Points, in no order, along strands that fork, close into loops and pass close to each other.
Two points are linked if the straight distance between their rows is under 74.7.
Z962: [ -6 -15  11  -9   4 -33 -30  -1   2   4 -35 -24  42   6   0   9  -8   7
   8   5  29 -41 -10 -15  -6  -1  43  36  -1]
Z435: [ -3  47   6  30   5  17  13 -15  51   7  37   6   5  43  32   4  12  40
   5  11 -13  -8  -5  -4 -32 -25   5  20  -5]
Z722: [ 10 -14  -6 -19 -14   0   2 -23   4  27  11  23  16 -17 -22   9 -14  -2
 -13   9   3 -10   5  -3  -6 -21 -23 -21 -15]
Z605: [-27  -7   2  12  14  -5  -5  34   3 -55  -8 -29  -9  26  18 -14  -3 -11
  19   1  -9  -7 -22  13  -1  21  41  16  22]
Z382: [-25 -25   3   2 -17  24  18  23  15 -22  14   7 -17   9 -23   1   3 -19
   0   9 -12   7 -15   6  -4  11   1 -27   2]
Z164: [  0 -33 -10   4 -16  20 -14   5   1  16 -28   6  13 -11 -46  26   0  -5
 -24  -1  35   6   6 -18  -2   8 -10 -19   8]
Z394: [ 31   0 -17  13   6   9  -7  -6 -14  36 -17   9  16 -19 -10  20   0  26
 -27 -11  36  13  28 -23  -1  -5 -27   7   5]
Z314: [  9   6  -1 -14   7   2  24   2 -32 -20  15  -6 -55 -20   2 -21   4 -23
  14  -9 -34  35  16  22  24  17 -39 -17   3]
Z870: [ 27   4 -29   7  31  32  14  20  -6  33  20  24  -9   7 -17  12 -28  12
   5  -6   7  34  30  -9 -28  -8 -33 -15  18]
Z807: [ -5  -1   4 -28   0  -4  19   4  -5 -10  47  16 -25  -1   1 -22 -22 -16
  16  13 -38   0  -1  24  -4  -9 -20 -25 -12]
Z443: [ -1 -24  -2  12 -19  40  -6  24 -34  -4 -31   7 -21 -20 -50   9   7 -32
 -23  -9  27  42  15  -1  20  36 -17 -44  19]
Z231: [ 11   1 -11  -1  24   5  10  16 -32 -18   2  -9 -37 -10   7 -17 -14 -15
  16 -23  -9  35  11  15  10  17 -16   2  16]
Z592: [-20 -11  19 -13  -5 -40 -29   2  20 -17 -11 -25  43  15  15  -2  -3   9
  15  27   4 -54 -22  -1  -4  -9  48  18  -9]
Z414: [ -2  -6  -5   6  16   7   3  17 -35 -30 -23 -19 -34 -11   1 -13  -4 -29
  15 -30   1  30  -1  21  22  29   6  -1  22]
Z325: [-27 -21   7  -2  -8  11  17  29  -6 -39   5  -3 -29   3  -9 -14  -2 -30
   7   0 -21  12 -18  16  10  23  12 -21   8]
Z573: [-14  -7   5 -32   7  -9   7  24   3 -17  51  11  -8  14   5 -29 -44 -16
  32  25 -35 -10  -9  32 -17 -11  -1 -33  -4]
Z902: [  8  18   2 -29   2 -15  13 -24 -11  -1  43  20 -30  -6  23 -19  -9 -10
  11   6 -39  -1   7  24   5 -16 -33  -9 -22]
Z213: [ -2 -14  -6  -4 -40  26   0 -41  50  22   6  30  20  -8 -35  26  20   0
 -35  20   6  -5  -7 -10 -11 -25 -21 -37 -21]
Z56: [-12 -12   2  18  -1  24   6  24 -37 -33 -30 -18 -42 -11 -14  -8  10 -39
   2 -25   1  41   0  18  28  46   6 -16  25]
Z349: [  6   0  -2  -2  -3 -13 -19 -17  36  34 -11  -5  60  12  -3  12 -14  28
   3  15  19 -45   5 -20 -30 -30  28  24  -1]
Z715: [-42 -19  20   2 -16 -14  -4  21 -20 -49 -41 -23 -10   3  -7 -15   6 -41
  11  -2   5  -7 -29  12  27  45  59  -2  16]
Z85: [ 41  41 -14  -2  26 -11  15 -21 -16  52  34  28  -2  -4  18  -5 -22  28
   3 -10  -6   9  40  -6  -9 -26 -37   8  -5]
Z8: [-14  -9  12 -49   6 -36  -3  19 -15 -26  34   6  -9   1   8 -36 -41 -25
  38  19 -30 -14 -13  32   2  -2  17 -31  -6]
Z464: [ -6 -34   0 -14 -22   7  -5   5 -14  14 -20  15   8 -20 -44   9  -9 -21
 -15   0  23   5  -1  -6  13  13  -6 -32   0]
Z655: [  9  -4  -9 -10 -21  18   5 -35  34  31  21  33  17  -5 -22  16  -1   6
 -21  15   2  -9   0  -5 -18 -31 -25 -27 -16]
Z395: [ 31  61  -8  22  35 -13  19  -8  -6  41  35  12   0  14  36 -10  -9  43
   8 -24  -8  15  34 -11  -6 -23 -15  32   1]
Z93: [  0 -11  16 -55   0 -45  -6  -3 -44  -5  -1   0  -7 -29  -6 -28 -28 -36
  25  -3  -6  -2  -4  22  31   7   7 -20 -12]
Z355: [  0  -3  15 -57  12 -57 -12   8 -35 -20  15   0 -11 -15  11 -39 -34 -29
  44   6 -20  -9  -9  31  20   1  18 -18 -10]
Z62: [ -3 -30  -8  17  -9  12 -21   4   5   7 -47 -10  22   0 -33  29  14   0
 -21  -5  41  -5   5 -25   0  15   9  12   9]
Z949: [ -3  41   2  21  19   7  12  12  35   2  39  -3   4  41  38  -8  -7  36
  17  13 -19  -7  -2   7 -37 -19  10  18   8]
Z756: [ 36   5 -12 -34  26 -20   1  -8 -49  26   7   6 -18 -27   1 -16 -37  -8
  15  -7  -2  17  33   7  13  -3 -39  -5   3]
Z741: [-18 -19   2  33 -11  38   8  31 -18 -41 -35 -17 -36   1 -16   4  33 -29
 -14 -21   3  40 -12   3  23  46  11 -12  25]
Z541: [  2  21   6  21   1   0  16 -11 -11 -30  -3 -23 -37 -19  36  -6  46   0
  -9 -19 -21  25 -14   8  28  11 -18  22  -7]
Z851: [ -9 -20   1  10   7  -8 -28   9   5   3 -43 -25  36  21 -12  15 -10  -2
   7   0  36 -27   1 -18 -15  11  42  37  11]
Z144: [  6  29  11  -7  -3 -38 -19 -36  17  14   0   2  37   1  45   2  14  32
  -8   3   0 -49  -7  -8   3 -29  22  39 -24]
Z831: [ 21 -19  -3 -42  -3 -25  -8 -18 -21  46   3  22  30 -27 -25  -1 -35  -5
  -4   6  16 -19   8  -2   1 -22 -17 -24 -16]
Z411: [ 15  47   6  12   5 -21  -6 -26  26  33  13   8  38  21  38   0   1  44
  -1  -3  -1 -30  11 -13 -13 -36  16  36 -12]
Z369: [ -7   9   9 -28  23 -56 -26  19 -18 -43  -2 -25  -2   5  38 -36 -22  -7
  42   1 -12 -15 -25  29  10   4  43   6   5]
Z557: [-18 -10  -3  42   2  32  12  27   2 -46 -28 -29 -34  15   1  10  43  -9
  -8 -15  -2  27 -19  -6  12  33  12  16  19]
Z193: [ 21  -7   3 -47  10 -40  -6 -15 -49  17   0   3  -6 -35  -3 -19 -27 -21
  13  -7  -3   3  13  13  27  -1 -21 -10 -10]
Z268: [ 15 -13 -22  -5  23  20   1  21 -11  28  11  18   2   2 -22   4 -43  -6
  11  -4  10  16  18  -3 -25  -9 -17 -17  16]
Z974: [ -1  -7  -5   9 -30  44  17  -9  14   4  20  24 -25  -9 -31  25  40  -5
 -31   9 -10  36   1  -3   0   1 -43 -45 -13]
Z840: [  1 -35  -9 -24 -11  14   3   9 -13  23   3  27   5 -14 -54   2 -39 -27
  -1   8  14   5  10   1  -6  -1 -18 -48   2]
Z272: [ 16  49   1  12  -1   0   6 -41  31  41  24  28  29  21  29   7   3  41
  -6  -2  -1 -22  11 -11 -15 -40  -5  21 -17]
Z957: [ -7   1   9 -28  19 -46 -28  15 -24 -22 -17 -25   9   4  20 -24 -23 -15
  30  -7  10 -19 -20  16  12   7  47  15   7]
Z111: [  8   4   3  15  -4   0   2  -8 -13 -11 -17 -17 -16 -24  17   3  35   6
 -21 -19   1  14  -6  -4  25  10 -15  18  -7]
Z377: [ -4  29  -6  13  31  -3   8  27  11 -13  31 -10  -8  28  37 -20 -14  21
  27   1 -19   4  -1   7 -25  -7  10  21  12]
Z17: [ 17  29   9  10  -5  -5  17 -27 -30 -20   4 -20 -53 -35  31 -11  42 -10
  -4 -16 -35  38   6  19  41  14 -43   7  -9]
Z882: [-12   4  -3  12  24   7   5  36   4 -34  12 -18 -18  25  23 -14 -12  -1
  22  -3 -14   9 -10  10 -17   9  18  16  19]
Z449: [ 17  17   8   0  -6   3  20 -10 -40 -21   4 -19 -60 -35   9 -15  28 -26
   5 -12 -37  44  12  23  41  21 -50 -16   3]
Z185: [-17  -3  15   4  -9 -27 -25  -7  42 -13 -13 -27  54  30  18   6   5  26
   8  34   1 -55 -14  -6 -21 -15  46  26  -7]
Z571: [-41 -30  19   9 -40   9   9  14  13 -33 -22  -5  -2  -5 -22   0  26 -22
 -13  16  -9 -10 -28  -2  20  24  28 -16  -4]
Z246: [ 13 -11   6   9 -20  27   2  11 -31  -3 -13  -1 -27 -32 -27   7  25 -17
 -26  -5   6  44  14  -1  31  23 -41 -34   4]
Z901: [ -2  43   7  15 -11  16   6 -46  47  16  27  26  14  29  35   8  15  30
 -11  14  -8 -24 -10  -3 -15 -32  -2  16 -28]
Z768: [ -4  32  -2  42  26   5  12  13  14 -34  -7 -32 -19  20  47  -3  37  30
   3 -18  -6  11  -7 -14  -3  12  19  54  15]
Z45: [ 3 -2 -4 -2  9 -4 -1  7  0  4  5 -1  4 -1  8  0 -7  9  2 -5  2 -7 -2 -2
 -7 -6  3 14  0]
Z129: [ -8 -11  -6  13  21   3 -23  27   9   7 -23 -17  28  33  -6   7 -30   1
  21   3  22 -17   7  -9 -34   2  39  29  24]
Z826: [ 10  -6  -3  14 -14  35  14   3  -9   1   6   8 -31 -18 -18  14  34  -2
 -26  -1  -2  42   8  -2  11  13 -45 -28  -6]
Z63: [-43 -36  20  -7 -28  -2  -5  18  -5 -27 -38  -7   8   5 -32  -3  -2 -36
   0  10  14 -19 -21   1  12  39  50 -15  10]
Z70: [-13 -10  11   0 -34   7   5 -20  15   0   2  14  -1 -14  -9  13  29  -7
 -27   6  -9  -8 -17   1  11  -4 -15 -14 -24]
Z186: [-25 -36   2  20 -22  19  -5  14  18 -16 -35 -12   8  10 -32  20  23 -12
 -16   4  15  -8 -12 -15   2  23  22   0   6]
Z547: [  1  -3  12 -32 -15 -39 -18 -36   6  21   2  14  37 -16  10   0  -4   6
  -7  13   3 -49 -14   3   6 -32  13   5 -30]
Z799: [ 15  -7  -9   6  13   4  -2   5 -17   8 -15  -5  -4 -13  -1   8  -2   7
  -8 -20  18  12  10  -7   5   6 -11  11   6]
Z178: [-23  -9   6  20  -7   0  -5   7  40 -26  -5 -23  23  29   8  10  14  13
   3  21  -1 -31 -15  -8 -21  -2  31  22   2]
Z476: [ 42  13 -22 -16  34  -6   9  -4 -36  43  21  17  -9 -15   0  -6 -38   9
  10  -6   0  18  42  -3  -6 -11 -45  -6   8]
Z463: [  8   6 -16  28  31  15 -13  27  11  24 -21  -9  22  31  -3  13 -21  22
  14 -11  24   0  24 -21 -33   0  20  33  30]
Z311: [ 23   6 -23  17  17  40  17   7   4  22  21  17 -18   3 -13  22   6  19
 -10  -4   7  40  23 -15 -19  -2 -40 -17   8]
Z46: [  1  -9 -14  19 -11  27  -2 -16  50  19  -8   4  26   9 -25  32  22  23
 -23  10  19  -3   5 -30 -27 -11  -5  -1   0]
Z495: [ -9   1   7   2 -27  -4  -2 -34  24   5   3  10  15  -7   7  13  26   9
 -26   6  -3 -26 -16  -3   4 -19  -3   7 -26]
Z217: [  9  28 -13  39  36  16  13  23   6  -4   1 -17 -13  23  28   4  11  33
   8 -22   1  19  11 -17 -16   8   8  42  23]
Z259: [  3 -20  -9 -32   8  -2   1  11  -7  24  24  22  12  -1 -27  -9 -53 -16
  19  12  -2 -12   4   9 -20 -19  -8 -30   0]
Z92: [  5   6  -6  26  -5  10  -6 -17  53  22 -12  -5  39  19  -7  24  15  31
 -12  10  14 -22   7 -31 -30 -19  14  26   1]
Z290: [-19   4   0  41   8  16  15  19  18 -49 -12 -31 -24  19  26   4  44   7
  -3  -3 -10  11 -23  -7   1  22  18  34  11]
Z139: [-36 -10  13   3  -1  -7   9  29 -12 -67  -8 -20 -25   7  10 -29   2 -30
  19   0 -20   5 -28  23  21  35  36  -4  18]
Z674: [ -7  -3   1   8 -43  40  11 -34  33  13  18  31 -11  -5 -27  27  43  -4
 -40  17  -4  21  -9  -4   2 -10 -38 -43 -26]
Z301: [ 12 -14   4 -35 -10 -35 -19 -32  -6  42 -11  11  47 -27 -13   8 -16   8
 -14   5  24 -37  -4 -12   3 -27   0   1 -22]
Z654: [ -4  19  10  -7 -23 -18 -12 -48  26  11  -1  13  32  -2  26  10  21  19
 -20   9  -1 -43 -16  -1   6 -28   5  23 -34]
Z482: [ 19  52  -3  22  28 -18   6  -1   6  27  19  -2  16  19  41  -9  -5  47
  10 -22  -3  -5  17 -14 -12 -23  10  42   4]
Z669: [-11 -32  11  -3 -34  18  -6  13 -30   4 -38   9  -4 -29 -49   3   5 -32
 -21  -1  23  19   2  -4  25  34  -4 -40   6]
Z636: [-11 -12   6 -16  11 -22 -15  13 -15 -17 -15 -15   5  -1   7 -12 -15 -12
  13  -6   7 -13 -15   6   6   6  28  13   4]
Z749: [ 21  -1 -22  18  -3  31  -4 -12  28  34  -6  14  21  -1 -25  35  15  29
 -28  -1  30  13  19 -30 -21 -11 -23  -8   7]
Z151: [ 19  26  -2 -25   1 -13   6 -37  -9  23  39  32 -11  -5  27 -12  -8   3
   2   7 -25 -13  12  17   1 -28 -34  -3 -30]

A tip is a point with one link. Name the tips that can be reached along the links from each point below, in the order of the rows.
Z301 -> Z382, Z70, Z311, Z151
Z111 -> Z349, Z369, Z217
Z851 -> Z178, Z463

A fork is a point with three links, a tip a point with one. Leave the first point through the second and follow the links. Name the first fork or tip that comes.
Z246 / Z826 -> Z654
Z129 / Z851 -> Z178
Z231 / Z314 -> Z799
Z85 / Z476 -> Z151
Z799 / Z111 -> Z217
Z311 / Z870 -> Z464
